Each row is a point on a tangle of strands that fork and nearly touch. The rows are in no order.
Two points are linked if the straight distance between their rows is under 55.1. Some points are linked to none.
zulag: [-18 -24  11 -20   4   7   8 -19  27  42  18  17 -32  27   6  22  21  24
 -13  25 -10]
rofu: [ -8 -14 -13  15  16   5 -37 -25 -20  11 -11   8 -28  -2  31   7  32  -7
   0  -1 -24]
pebo: [  0 -33  11 -19  -1   9  15  14   3  15   7   0 -29   9  -8  33   7  46
   6  -2  -7]
Bufo: [ -2   2  18   1   3 -15 -22  -3 -21 -23 -26   5   4  -2  16  -7  17  -8
  31  23 -34]
Bev: [ -1  29 -15   4 -19 -26  11 -18  18  24  15  18  -5  -3  13 -11  -1  -4
 -29  20  20]
bedug: [ 15  14 -18 -11  -2 -16 -17   0   9  -9 -20   7 -20  29  13  -9 -35 -12
   1  -9 -22]
Divo: [-10   2   2 -25  25  12   3  28  22  33  -9  -8 -27 -39   6  -3  10  30
   7 -16  -8]
por: [-33  23   3   0  -7  20  -2 -15   2 -19  11 -27   6 -22  15   0   3   6
 -11 -38  24]
tusik: [-20 -20  15  12  13  37  -1  26 -21 -20  -8  12 -11   5  -3  -4   6  -7
  11 -17 -25]
difo: [ 11 -17   1 -12  -5  14   0  22  29  13   4 -20  18 -10   1  17  -4  10
   1 -27  20]
lub: [-16   3 -23 -18  18  22 -26 -25  -8  15   1   0  -6   2   5  10  22  21
   0 -21   4]
Fotu: [  8   9  -1  13  18   7   2 -10 -13  13   8  -1  -1   8 -19 -28  -9  -9
   2  28 -23]
zamur: [-17  -4 -13  47  -2   2 -24 -22  -8 -20   2  -5 -28  -3  11  16   3   2
 -12  -7  -2]
gis: [-23  12   1 -32  -3  10  11  33  40  48   2 -16 -27 -34  -1   3   0  19
  -5  -7  -3]
Mus: [ 14 -41  21  18  20  13  -8  39  -3 -24 -19   4  15  11   5   9  15   7
  24  -7  20]
dav: [ -8   8 -22  -3  12  -2 -33 -31 -14   9 -10   7  -8  -5  25   9  30   4
   2  -2  -3]
lun: [  7 -11   1 -18 -14 -29   4 -12 -19 -26 -19   2  -4  18 -16  24  -1  21
  24  15 -16]
vilo: [ -8   3  24  -5 -22  -5  16  17 -24 -33 -17  17  18  -8   9   7   6 -11
  23   9 -23]
vizup: [ -8   4  10 -11  34   6   1   8 -28  -2 -11  14   5 -35  11  -4  29  18
  11 -22  14]
lotip: [-14  29  -7  -3  11  -1  -7   0  -3 -24 -11   9 -21   1  24 -14 -18  -8
  -8 -32 -13]
zik: [ -7 -24  -6  15  -9   2 -29 -32 -16   7  -3   7 -33  -2   7  15  22   2
  -3  12 -41]
zod: [ 26 -15 -16  29  -2 -12 -21   3   6 -19 -16   8  10  20 -13 -15 -23 -25
   0   7  -4]
zuvod: [ -9  12 -13   5 -10  -3  -3 -24   0   3  11   2 -29  11  -5   1 -12   0
 -11  10 -26]
vop: [-12 -10  -3  37   5   3 -28 -11 -11 -22 -15  -2  22  -4   1 -26  29 -45
   9 -13  24]
Pip: [-13   2  10 -11  33  19  -5  21 -12  -2 -17  11   3  -6  27  -5  16  -2
  11 -29   1]
Mek: [-28   9 -14  33   4  12 -26 -27  -8 -16  -7 -17  10  -8   7 -24  19 -35
  -7 -25  26]
fotez: [ 17  -8 -18   6   9 -28 -13 -17  -9  -6 -15  19 -35   8  22  10   6  21
   2   8 -20]
tak: [ 16 -13 -13   0 -21  15  12  24  -6   0  -3  20  23  -5 -19  -9 -15 -29
 -14 -13   2]
pasab: [  7 -21 -10  21   5   9  -6 -10 -16   8   2  16 -19   5   4   2   6  -6
  -2  21 -35]
Razum: [  5   2   4  10  -8 -34 -14 -11  -8 -13 -17  13 -45  -1  28   8 -11   3
   1   9 -40]
mota: [ 24  -8   6   1  -6 -10  19  16 -16  10   0  18  26  -3   6   6  10 -13
   6  23  -2]
numas: [ -1 -27  -9   5 -12   3   4 -17 -16  -7   9   5   2   3 -25  36  12  36
   9  10   6]
Fafu: [ -2 -15  20  43  23  18  -5  16   7 -24   5 -14  11  -5  -7 -15  -2  -5
   7  -8  23]
dizap: [ -9  13   2  -7 -19   6  27   9  -2   2  14   4  -8  -1 -12   2 -23  -3
 -13  -7  -9]
fel: [-20  16  19  35   0  21 -18   6  11 -21   4 -28  18  10  25 -15  -4 -31
   8   4  -1]
mizo: [  0   3  -6 -12  19  17   6   5 -18   2  -6  13  -6 -16 -45 -26 -15  10
   0 -13 -17]
gifoz: [-14  11  11  13 -17  -4 -37  -7   2 -34 -22 -13  -7  16   2  -5 -17 -12
  20   3 -34]
bupen: [ 16 -19  -9  24 -18   1  17   9  11  15  26  23   2  -9   9  20   6   6
 -28   9  25]
taz: [ -7  -2  -7  43   6  19  -1 -19 -14  -4  25  -5  -3 -13 -19  -5   7  17
 -12  14  11]
sisen: [ -5  11 -11  50   3 -10  -6 -34   2 -22  17 -11  -8 -18  13 -12   2  -2
 -25  -2  30]
korap: [-23   5  -4  46   4  21 -21 -30  -8  -9  22 -19 -12  -1   4   8  10   8
  -6  12  -4]
nis: [ 33 -35  -1   6 -10  -3  16  24  -8  -7  -4  16  30   1  -6  15   5  -6
   6   5  16]
nomam: [-19  10  -2 -18 -21 -13  23 -14  -1  27  19   7  -2   4 -41   3   1   4
 -20  22  11]
mima: [  8   0  -3  12  12   6   4  16  22  12  15 -10  -8 -32   7 -13  -7  15
 -23 -18  34]
bosu: [ -5  18  -4  18   7  -8 -17 -30 -24   5  -1   1   4 -16   6 -11  25 -10
   4  27 -19]
lugol: [ 25 -12   0  -2  13 -18 -12  -8   4   2 -12 -10 -11  37  17  18  -2  23
  22  24 -11]
Pena: [ 29  -4 -10  15   0 -17 -11   5  -6   4 -15  16  -3  17  -2 -11 -16 -21
   2  23 -30]
Mer: [  9  -2 -15   8  -9 -14   8 -25  13   7  21 -11   8   5 -35  10   0  21
 -11  19  31]
domel: [-23  18   8  38  36  10  -6  -5 -16 -15  -2  -4 -13 -13  18 -23  17 -13
   1 -26  27]
zotob: [ -3  -3  -1 -18   7  15  -3 -15   7  46  17 -14   3  19 -29   6   8   7
   2  23  -7]
lamo: [ -1  16  -1 -33  22   4 -19   6  17   1 -15 -24  29 -21   8 -23   3   3
   7 -36  31]
Big: [ -6   0   0 -32 -25  12  10   9   3  29  10   4  18   1  21  30  19  -4
   2  -2   7]
setav: [  9  18  -4 -41  -6  -4  11  18  -1  15 -15  15   8  16  -5 -10 -18 -24
   7  -5 -17]
zopok: [ -7  10  12   0   3  27  15  12 -15  24  15 -10  27 -26  -1  -8  15  -4
   1   9   2]
Pumo: [  4  12 -11 -13  16 -14   3  -1  14   8   2  15 -10 -23  21   6  10  33
 -16 -18  32]
Fos: [ -1 -13  -7  -1 -33   5 -13   5  15 -27  -9  -6  29   7   3  -2 -10 -32
   0 -23   8]
Danar: [ 19  25 -14   1  11 -26   8 -16   1  -4   4   8   7 -11   0 -21  -6   6
 -11   1  20]
fope: [  1  -6  -3   8  27  23 -15  17  -7   9  -9   9   2   9  19  -9   7 -18
   5 -14  -7]
Tomel: [-15   4  -4   8  -2  19   2 -16 -22 -13   4   1  10 -11 -36  -3   1  15
   2  -7  -3]
Zurel: [-23  20  10  -9 -16  13 -10   6   2 -18  -8 -12  -6  12  32   7 -14 -16
   9 -14 -30]
Kitu: [  9 -10 -13  -5 -20 -18 -15   3  -8 -24 -34  14 -27  27  -5   2 -30  -5
   6  -7 -37]
suv: [-17  27  27 -27   6  -8  18  -8   8  19  16 -27  -5  -7 -21   5   4  29
   7  15   5]
gike: [ -3 -29  14  21  27  13  -1  14 -13 -16  -5  -1 -12  -3   9  22  18  34
  16 -12  12]
lat: [ 12 -28 -13  -6   8  14   2   6   0   3  -2  12 -37  27 -18   8 -24  19
  -6 -10 -24]
fesan: [  6   0  22  22  27   5  -5   4  14 -29   2 -28  10  -7 -16 -14 -10  23
  15  -1  20]
Lidi: [  9   1   8  26  10 -19 -23 -12 -24  -4 -17  11  -4 -14  15 -15  15 -19
  12  20 -31]
lafat: [ -6  13   4  13  -4  25   6 -12 -11  22  21 -17  12   1 -28 -26  -9 -13
  -6  30  -6]
vifif: [ -6  30  -1 -32  -2  17   8  15  -2  26   2   3   2   3   6 -22 -15 -21
  -8 -11 -18]
luk: [  9  -1 -16  12 -10 -17 -11  -3  24 -30  -5  -7  -5  12  28  -6 -26 -21
 -14 -26  10]
melar: [-26   1  -5 -16 -30   4   5 -23  -1  44  21   9  13   3  -8  19  35  -4
 -12  32   5]
dezag: [ 23 -13  -4 -22  -8 -13   8  -4   3  -6  -1  -4  35  -4 -27   5   1   7
  13  -5  27]
Kot: [-12  21  20 -24  17   9  18  -7   1   7   8 -15 -28   7 -20 -16 -16   9
   7   8 -30]
taso: [  9  20  10   9  -5   7  12   8   5 -19   1 -14  19  -4 -30 -52 -33 -17
  -8   5  10]
sota: [ -5  -9  10  16  19   9  -3  31  22 -22 -10  -6  -6 -12   3 -18 -14  -8
  -6 -45  27]
ber: [ -4  23  15 -41  21 -19  19 -10   5  16   2  -9 -27  24  -7  -2 -12   6
   7  16 -21]
nop: [-26   7  27  15   9  27  11  11 -18 -29   7  -3  -9  -7   8  -6  -2   0
   8  -5 -26]
Susa: [ -6  30  -6   8 -19 -38  -2 -31 -20 -25 -10  10  -8 -27  -8  -4  -1  -4
  -2   7 -14]
Pob: [-22  27  19  26  43  23  -4  -1 -12   2   9 -18 -10 -15  18 -24   7   8
  -3  -7   8]
Mune: [ 12  -6 -10  37  -5  -5  -4 -28  -2  -5  21  -6   3   4 -24  10  -3  14
  -7  27  13]
Venin: [  7  -3  10 -23   8 -11   1   0 -19  -5 -19   5   6   8  20   9  16   3
  30  17 -22]
zofes: [-22  14 -16  20 -12   8 -12 -21 -24 -16  -4  -1  13 -21  -6 -20  12 -27
 -11  -9   5]
gubu: [ -4  26   4 -11  -5 -27  18 -14 -18 -29 -10   4   2  -5 -12  -5  -7   9
  13   6  -9]
zago: [ 17  -4   0   9  14  -4   7  -8 -11  15  -2  17 -17   8  -5 -18   1 -17
   0  36 -44]
dibi: [  8   7  15  -7  21 -17  19  24   2 -26 -15  14 -14 -11  20   1 -13  25
   7 -24  12]
vad: [  2   5 -13  27  -3 -15 -30 -25   9 -16  -3 -14 -27  14  16  18 -13  11
  -1   5 -12]
muta: [-13  10 -22 -19  17  20 -16 -11  -3  27   1   1   0 -22 -13  -7  17  24
 -11 -25  23]
bak: [ 12 -27  -3  -7 -29   1  20  20  -2   5   5  10  -7  19  -5  32 -13   5
   1  -3  -6]
zedak: [ 14 -37  -6  24 -16  12  12  19   9  -3  19   5   2  -6  -2  27  -9   7
 -15 -16  23]
dovi: [  0  22   8 -18 -15 -36  18  -7 -17 -11 -10  14 -10  -2   9   4  -9 -10
   8  19 -25]
pef: [ -5  25 -12 -36 -13 -23  20 -13   5  -6   7   4  14 -33  -3 -12   2  15
 -21 -30  38]
pazu: [ 23 -13 -24   4  -5  11 -21  -1  35  17  12 -23  13  22   3  -2 -24 -10
 -18 -18  20]
Regi: [ 19  22 -16  16  -4 -25   0 -22   9   7  10   0   0  -3   9 -20 -10  -9
 -21  28  15]
sarak: [ -9  19  15   8   3   3  12   1 -19  -1   7   9 -13  -9  37  -3  10 -14
   1  17 -34]
geko: [  0 -42  12  27  -8  19 -11  30 -13 -33 -16  12  17  16  -6   5  14 -13
  19  -5   2]
konop: [  5 -13   1  31  12  10   7  10   5 -11  11  -9   4 -26 -14 -15 -11   3
 -16 -16  28]
Vide: [-12  -3  -1   5  26   5 -30 -13 -12 -37 -21  -2  12  11 -22 -11   6   9
  22 -14  14]
bif: [ 13  -1 -24 -19   2   5  -9  -8   4   7  -6 -11  43  -8  -3 -30   7 -26
 -11 -25  32]
Zun: [  1  23 -13  -6   5  -5   3 -10  13  22  15  18  -8  -3  27  -5   4  12
 -23   1  23]
Ruvi: [ -8  17 -15 -25 -21 -14  12 -20  -5   3   8  11  14 -22 -10   7  17   9
 -14  -9  25]
Sulin: [ -5   6  -2 -19  23  14 -20  -7  -7  -7 -15 -12  23  -6 -23 -11   7  15
  20 -18  14]
seka: [  4   1   9  30 -23 -17   0 -13   2 -17  10 -18   5   3  10  25   2  -5
  11  27  -6]
benis: [  8   2 -23   0 -16   6  -2 -13  -5  18  11  -1  40 -15   2 -23  13 -30
 -21   5  25]
Katu: [ -6  -1 -12 -19   3  11  -8 -29 -20  24   6   2   6   4 -28   1  18   1
   8  19 -19]
Kege: [ -3   5   4 -16  13  -3   9  -8 -21  -4  -1   8  10 -21  -9  15  25  33
  12  -6  12]
ful: [ 11  13 -16 -22 -13  -1   7   6  21  -1   3  -7  11  -4  -5 -22 -28 -11
 -22 -30  19]
zok: [  6  12  11 -12  39  -5   6  27  11   3  -7   3 -27 -15  25  -3 -13  26
   3 -22   1]
Bifer: [ 29 -24   9  24  -6   1  18  24  18  -7  12  -5  23  -4 -29 -12 -25  -4
  -4   7  16]
tezof: [  8  10  12   0   4 -20   4  10   0 -39 -19   3 -10  15  23   6 -18  15
  14  -5  -6]
vive: [ 17 -10  -4   2  16 -19   6   2   1 -26  -7   3  -8 -14 -20  10  -6  40
   3 -17  25]
mutek: [ 13  17 -20 -34   1   0  -2   0   5  22  -4   5  28  -7   8 -15   4 -11
  -9 -16  21]
budo: [  9 -13 -22  -4  19  -5 -16 -16 -14  -8 -16  18 -27  17  -1   7   0  24
   1 -10 -12]
lalor: [  2  -5  -4 -24 -20 -20   7   7  26  31   4  -7 -21  45  21  33 -12  -8
  -7  20  -9]
zipif: [ -6 -13  18  27 -14 -10 -33   0 -25   1 -15  13  -5 -23  18  -3  12 -30
   5  10 -39]
fosot: [  4  -6   1  -4  -5  -9   5  15  -9 -39 -22  22 -16  16  -5  -5 -25   5
   6 -14 -20]
miduz: [  1 -10  -7  -2   6  15 -22  18  -3 -18 -22  14  41   7 -15 -31  13 -41
   7 -15  13]
lefe: [ 27 -24   5 -14 -18   6  17  39   2   6  -6  14  30   7 -22   3 -15 -17
   6  -4  -1]
pezo: [-14  -6  -4  -3 -21 -21  -7 -37   1  17   8  -4 -35  19 -22  11   3  -6
  -7  33 -34]
dezo: [-15  19 -15   6   0  11 -31 -25   7 -17  -5 -24   9  12   7  -4  -4 -11
   1 -17   4]
ridav: [ 13  14   8  -5  -9   2  25  32  17   3   9  -3  14 -11  30 -13 -20 -21
 -13 -16  12]
Moru: [ 10  -2 -10  -6 -18 -39 -16  -5  24 -35 -21  -9  10   2  42  -4 -10 -24
  -3 -25  13]
zef: [ -7 -13  13  40 -19   3   3   0 -14 -31   5  -4  17 -11  11  18  16 -10
  12  13   0]
luma: [ -9  -1   8  29 -24   1  -7  -5 -25  -3  -3   8  -7 -15  -6 -11  -2 -32
  -5  20 -47]
sofu: [  8 -26  -3  -6 -28  -8   4   3 -14  -5 -12   7  -5  20   3  33   4   6
  15  12 -20]
zelik: [-25  19  -6  -4 -24  15  16  -8  -7  -1  16  13 -27  -4   5   4 -10  -6
 -19  -9 -26]
dazol: [-18  18   7  18 -10  11 -27  -4  -1 -12  -9 -19   7   3  19  -6  -3 -29
  10   6 -28]
Rofa: [  3 -23   7  11  25   3  -4  20   8 -15 -11  -9 -17 -20  -6  16  -3  44
  12 -20  14]
mam: [ -3  18 -24 -26  -9  -5   9  -5   7   5   4  21 -23  -4 -11   0 -19  18
 -24 -30   7]
Ziz: [ -9 -10   8  18  -1  25 -19  -2  14 -20   2 -29  38   6 -12 -22   2 -23
   6 -12  23]
Rivi: [ -1 -10   7  -1   7  -2  -8  -5 -18 -19 -15   0   9   0  28  21  21  14
  27   1  -2]
zapak: [ -5 -10   5  34  21  14  -3   8  18   4  14 -31   4 -19  15 -35   2 -19
 -19 -29  48]
Fira: [ -6  14   2  -9  12 -17  -3 -38 -24 -21 -10   0  -8   2 -21  -1   6  19
  20  17 -25]
nif: [-11  19 -12 -39 -13  15   0   2   0  34   6   6  18  -7  19   5  16  -7
  -6 -19   5]
ruv: [  5 -23 -10   4  12  26 -11  10  -3  18   5   5  -7  15  13  15   3   7
   0  -7  -8]
godov: [  7  -2   1   3  16  10   7  20  -8  -2  -7   8   8 -25 -22 -23 -10   8
  -3 -18  10]
favuk: [-14 -10   0  42  -5  30 -22   5  13 -16   7 -26  15  14   6 -14  -8 -37
  -5 -15  11]
Nuge: [ -7   2 -20 -11 -20   0  -5 -21  -8  21   9  10  20  -4  -7  19  28   6
  -5   6  13]
zagi: [-38  10   9  -4 -30 -21  32 -14   1  19  24  14 -17   6 -25  13   4 -10
 -29  39  -5]
dis: [ 22 -19  -1  14  43   4 -23   4  -2  -7 -18   2  16  15  -1  -6   7   9
  20   1  14]
gitu: [  0 -29   3   0  17  36  -2  13  -1   6   3   3 -35  18   7  12  -6  17
  -5 -15 -27]
kubu: [  1  -4 -11 -10  11  -2  -4 -14  -3 -12  -2   5 -26   3 -16  16  -9  45
   0 -21   5]
nosa: [ 14  -4   9  -4 -17 -28  26   2  -8   5   4   2  12  10  -7  25   3  -7
   9  34  -2]
Zekos: [-10 -13  17 -11 -21   7  25  19  13  28  21   9 -27  17  32  34   1   4
  -9   9 -13]
zasu: [  6   5  -2 -31 -32 -49  10  -4 -18   9 -17  18  -3   3  -2  14   4 -21
   6  22 -21]
kozo: [ 13  15   0 -10   7   0  10  30   5   3  -6  17  -5   7  32  -8 -14 -17
  -5 -11  -6]
Foni: [  1   2   7  12   2  -5 -10  18   5 -37 -16  12  25   2   2 -44   6 -43
   5  -7  11]
Sefov: [ -6 -21   0  10  -6   7  -8 -17 -20 -19  -1  -3  14  -6   0  35  30  23
  19   4  14]
gebub: [-10  -3  -5 -22 -15 -19  12 -16  17  26  18  -6   4  13 -53  22   3  21
 -13  17  30]
pega: [ 13  -5   8  -3  -3   2  12  15  26  15  17 -24  24 -24   9  -3   2   6
  -9  -7  34]
dep: [ 18  -5  19 -18  10 -10  14  36   6 -28 -21  13  21 -14 -23 -19 -14   8
  18 -14   9]
vob: [ 38 -22  -2  21   7  -1  -3  17  14 -10  -5   1  29  18 -20 -21 -20 -15
   3  17   9]
Poto: [-19  40  -9 -17   6  19  -1   0  -4   7  -6   4 -13  -1  23 -23 -14 -19
 -13 -25 -26]
kiron: [ -6  22  -4   5 -15 -20  -9 -14  -2 -14  -2  -2   3 -17  36   7   9 -12
  -2  -4   4]
davaf: [-11 -21  15 -53  -3   4  16  12  17  41   5  -3 -27  26  -3  31  10  17
   2   3 -11]
dez: [  4  -1   4  17  -3  18  -6  -4   4   3  14 -23  18   4  -5   8  -2   0
   3  11   6]
feros: [-15  -7  15  -1  -3  11  19   1   6  16  24  11 -29   4  20  24   8  27
  -6   8 -14]
paz: [ 15  -2 -15  -8 -21  -2  21  14   9  14  14  18   9 -12 -12  -9 -13 -12
 -27 -17  20]
fadi: [ 31 -38  -1  -3   5   3  -7  28   6  -7 -14   3  22  18  -1  12   1  10
  15  -6  18]
sebil: [ 15   6  -9  -8   1  18  -9   5  32  37  14 -29  14  21 -10  -4 -21  -1
  -7   0  10]
Masun: [ -8  -2   4   2 -24 -22 -19 -14 -14 -39 -26  -5 -10   6  -2  15  -1   7
  21   5 -28]
kepa: [-11  13  10  14  24  28   5  10 -22  11   6  -5  27 -34   8 -26  22  -7
  -1  -5  18]
Fam: [ 24 -30 -14  14  -9  -7 -13  16  -2   2 -15  16  20   2  33  15  19 -27
  -1  -2  11]
vedug: [ -4  11 -10 -18  15  -5  -6 -37 -21   4  -5   4   9  -5 -25   3  21  25
  13  11  -1]
miga: [ 17 -20 -21  16  -5  -2 -25   4  30 -10  -4 -14   9  26  25  -1 -17 -28
  -9 -23  16]
nad: [-16   4 -10  -2 -33  10   6  -2  14  47  24  16   6   5  14  17  18 -16
 -21  20   5]
lasod: [ -1 -26  -3 -54  -8  -8  19   4   1  32  -4  20 -30  25 -15  20   9   6
  -7   2 -17]
raro: [-18   6   3 -49  -3 -17   4  -2  34  38   6 -12 -13  14 -12  24   1  30
  -2   1  17]
fozu: [ 11 -17  17  -5 -10  -1  23  25   6 -10   0  -2   1 -13 -16  21 -12  27
  11 -11   9]
noga: [ -1 -11  -7  24 -16  14  -1  -6 -13   1   9  -4  43 -23   9 -11  25 -38
 -11   3  20]
savaz: [ 25 -25 -12   3  15  -5 -28  -6  -5  -7 -23  -3   8  29  -2   9   3  13
  22  12  -2]
gam: [ -2   9   2 -42  -7 -51  17  -5  -3  11 -10   2 -18  26  -9  18  -1 -16
   0  33 -15]
pigoz: [  2 -16  -5  31   2  -6  -6 -28 -13 -18   7  -3 -11   7 -13  24   8  27
   8  23  -4]
vupu: [ -4  18  10   4 -11  21  10  12   8  -2  12 -19  27 -12  16 -15  -8 -20
  -9 -11  13]
zav: [ 23 -31 -13  10 -19   9   2  22  17   1   4   2  -6  22   4  23 -20   1
 -12 -12   6]
zuv: [-14  12  11  -4   7  17 -15  -4   0 -22  -5 -22  35  -3 -12 -17   5  -4
  17 -10  12]
rika: [  9  -6 -18  -1   3   6  13   1  -7  11   9  21 -20   6 -50 -13 -26   6
 -11  -1 -16]
Bube: [-16  19  18  14  28  10   1   8  -8 -11  -8 -10  17 -25  17 -33  17 -16
   5 -18  29]
daf: [  8  35  -8 -29   3 -31  15 -11  14   9   3   2  -1 -15  -9 -20  -9  19
 -15 -10  28]
mozel: [ 11  -2  13  -9  19  11  13  28   5  27   8   3  -1 -13   7   3   4  12
   4   5  -2]
vebon: [  8  21   9  10   7   0   1  13  -3 -25 -13   7  19  -1 -11 -42 -21 -24
   3   6  -3]
suse: [ -7  12   1 -38  13  -6   4 -13  17  22   7  -3 -29  16  -8   9  -9  28
  -2   3  -4]
nek: [-12   6  17  -3  30  13  10  26   9   6   1 -15 -29 -38   9  -1  -3  35
   7 -14  -6]
Zoka: [-20  34 -12   5 -13  -7   1 -31 -27 -26  -2   2   3 -27  -5 -15   6  -2
  -7  -7   2]
Sabe: [  7  -1  13   1 -31 -17  14  -6  11  -3  15 -26  17  15  -1  30  -5  -9
  11  25   9]
razu: [ 19  12   0  10  -8  -7  16   0   9  -1  11 -13  13   9 -44 -28 -37 -11
 -11  16   8]
tigi: [  5  19  -6 -15  11  -2  -5 -13 -19  23  -4  11  18  -9  13  -9  28 -15
  10  20 -16]
pelog: [ -6  20   9  -5 -25   7  28   2  -5  18  21 -10  27 -18   0 -12   3 -16
 -13   9  16]
Lovub: [-11  19  17  16  43  16 -16  -3   5 -11  -1 -29   5  -8   5 -18   0  15
   9 -11  19]
loto: [ 20  -3   9  -1  -7 -26 -11  10  22 -32 -19  -5  23  11  45   3  -2 -17
  15   1  12]
nufor: [ -2   4  14  -1 -13   2  25  19  23  16  24 -11 -16  -8 -14  14 -24  16
 -10   2   5]
Luku: [-16   3   8  36   3   5 -10  11  -8 -41 -14   6  -4   3  11 -13   1 -25
   3 -13  -1]
veva: [ 13 -23  -8  16 -13   3 -17   1  -8  -1  -1  -1  39  -6  11  12  22 -28
   9   9  11]
Dige: [-10 -14  16  10 -42 -10   3  -1 -20 -30  -6   2  18 -13  11  30  10  -9
  20  12 -12]
zudin: [ -1  15 -19  -6  -7 -17   4  -6   1 -20  -5  16 -22  -3  17   8 -15   6
 -13 -23  -1]
patas: [  9  -9   3 -10 -21  -5  15  20  30  35  19   3  -7  22  27  30  -7   1
 -12  13   7]
Luraz: [ 17 -18 -11 -10   3   4   6  19  10  18   1   8 -21   1 -35   5 -24  22
  -8 -15  -4]
Bebu: [ -8 -13  -6  15  -7   2 -33 -11  -6 -15 -20  -9  31   0  12   2  29 -29
  15 -10  13]
lizan: [ -3 -38   1   2  -3  31 -11  29 -17 -20 -22  16  -1  27 -11   7  -1  -3
  16 -11 -24]
lalo: [  5   6  -1 -26  -8  11  -1  17  22  21   3 -11   7  14   4  10 -20  -2
   1 -16   3]
Vepid: [ -6  17  18 -10  10  11   4  -1  12  25  14 -41  11 -18 -30  -1   5  27
  14  17  12]
fen: [  5 -13  -3  14  23 -18 -33 -12   3 -47 -26   2  18  13  -9 -17  15  -9
  20  -9  27]
Dilu: [-20  13  18  -4  12  22  13  -5  -7 -14  14  -8 -25  -6  -3  -2 -10  22
   5 -12 -24]
vem: [ 22 -35 -21  27  -7  11 -17  22   5   0 -12   9  -6  28  16  15 -13 -17
  -8  -8  -3]
Ruru: [ 33  -3   2  18   6 -10  20  14  14  17  18   2   4   5 -30 -17 -28   0
 -16  26  12]
Nuv: [-35  -7   6 -14 -21 -22  14 -24   7  25  16   9 -30  23 -26  18  12 -15
 -27  44 -22]
lozut: [ 22 -18   2  19  35 -15 -14  13   4 -31 -22  13  22   6  -7 -23   8  -7
  17  -8  31]
zir: [ -4   2  -3  10 -18  11  15   4  17  43  28  17   7  -8   3   0   9   5
 -32  16  22]
Bezug: [  0   2  -8 -56  -7  -6  15   7   0  29  -6  12 -15  27 -16   5 -10 -18
  -3  -2 -27]
Merud: [-12   8   7  20 -30  18  11   3 -24  -7   9   2  15 -12 -11  -8  -3 -28
  -5  15 -26]
gemem: [-24  10  14 -18 -11  13  30  -1   3   5  19  13 -42  -2  19  15   0   9
 -13  -3 -29]
kenu: [ -6  26   6 -14  14   9  13   8 -19  16   0  14   5 -16  33 -15  16 -17
   4   6 -18]
rom: [ 15   2  -8  30  13 -27 -32 -28   8 -22 -15 -13  -4  15   4  -1  -9   6
  13  19  -2]
Lusu: [ 21  -1  -1 -14   4 -25  14  -3  -1  -9  -4   6   5   4 -33   6 -13  25
  11   2  13]
befe: [ -7   8   6 -12  10  -6  16   3  11  20  10   2 -18 -34 -23   2   5  44
  -3   1   7]
kuf: [ -9  17  14  -3 -13  16  20   2 -15  16  13  -6  15   2 -12 -13  -3 -31
   6  25 -29]
Beb: [-24  -2  29 -29  10 -10  20  -7  15  24  15 -26 -25  13 -28  25   3  31
   9  22  -7]
sud: [  0  10   7  18  -1 -22  10 -10 -13 -10   3  21 -40 -13  29   1   3  -2
  -5  23 -36]
daru: [-19  -3  11 -50   0   6  10  17  35  57   7  -7 -24  -1   3  21   9  20
  -4  -4  -1]
toz: [ -6  10  13   2  -2  -2  26 -11  -4  28  25  13 -16   1  10  -4  12 -12
 -10  42 -20]
Tem: [  6 -10 -11  -5   4   2  -5   7  19 -20  -6  -6   9  -3 -10 -14 -19   1
  -8 -41  26]
zoriz: [ 12  -1   1 -21   6 -16   1  -8  11  22  -4  -1 -28  34  21  14  -2   8
   7  22 -19]
lop: [ 18  20 -10  -4   5 -13   2   4  11  13  -1   3  -5  16  18  -8 -21  -8
  -6   3  -5]
Tun: [ -1   4  12 -13  17  15   2   7  15  54  13 -29   2  -7 -34 -13   4  16
   2  27   5]
nele: [  7 -30  23   4  27  16  14  17 -13   2   3   7 -18  -8  15  17  18  32
  13   5 -14]

A fork is a point with three links, a tip a point with one. Leave the first point through the second and follow the links. Name the first fork or tip that comes.
zago, Pena -> miduz
fadi, Mus -> daru
miduz, Foni -> zago
Regi, Danar -> zav

A fork is a point with three links. Follow the links from the first point to the second and name the forks in between, in order.
gifoz, Nuv -> dazol zelik
Rivi, muta -> Lidi zago
lugol, pigoz -> zelik Mune
suv, Luraz -> vedug

Follow the links from the first point to the second, and from the first to the third. Name the last point that the two ways share.
Bezug, geko, lop -> daru
zudin, tak, lop -> daru
zok, pazu, mizo -> konop
zamur, zod, gike -> Lidi
razu, Mer, dezag -> Lidi
rom, tigi, pezo -> Mune

Name the points in between on the shortest way along the links from the first point to the second, in order.
gifoz, nufor -> dazol fel favuk Ziz zuv Sulin Vide fen lozut dis savaz lugol zoriz lalor patas Zekos feros gemem zelik dizap
zipif, zamur -> Lidi Bufo Venin Rivi Sefov numas pigoz Mune taz korap
Mune, vob -> pigoz numas Sefov Rivi Venin Bufo Lidi zipif luma Merud kuf lafat Fotu zago Pena zod
fope, noga -> Pip vizup Kege vedug Fira gubu Susa Zoka zofes Mek vop Bebu veva
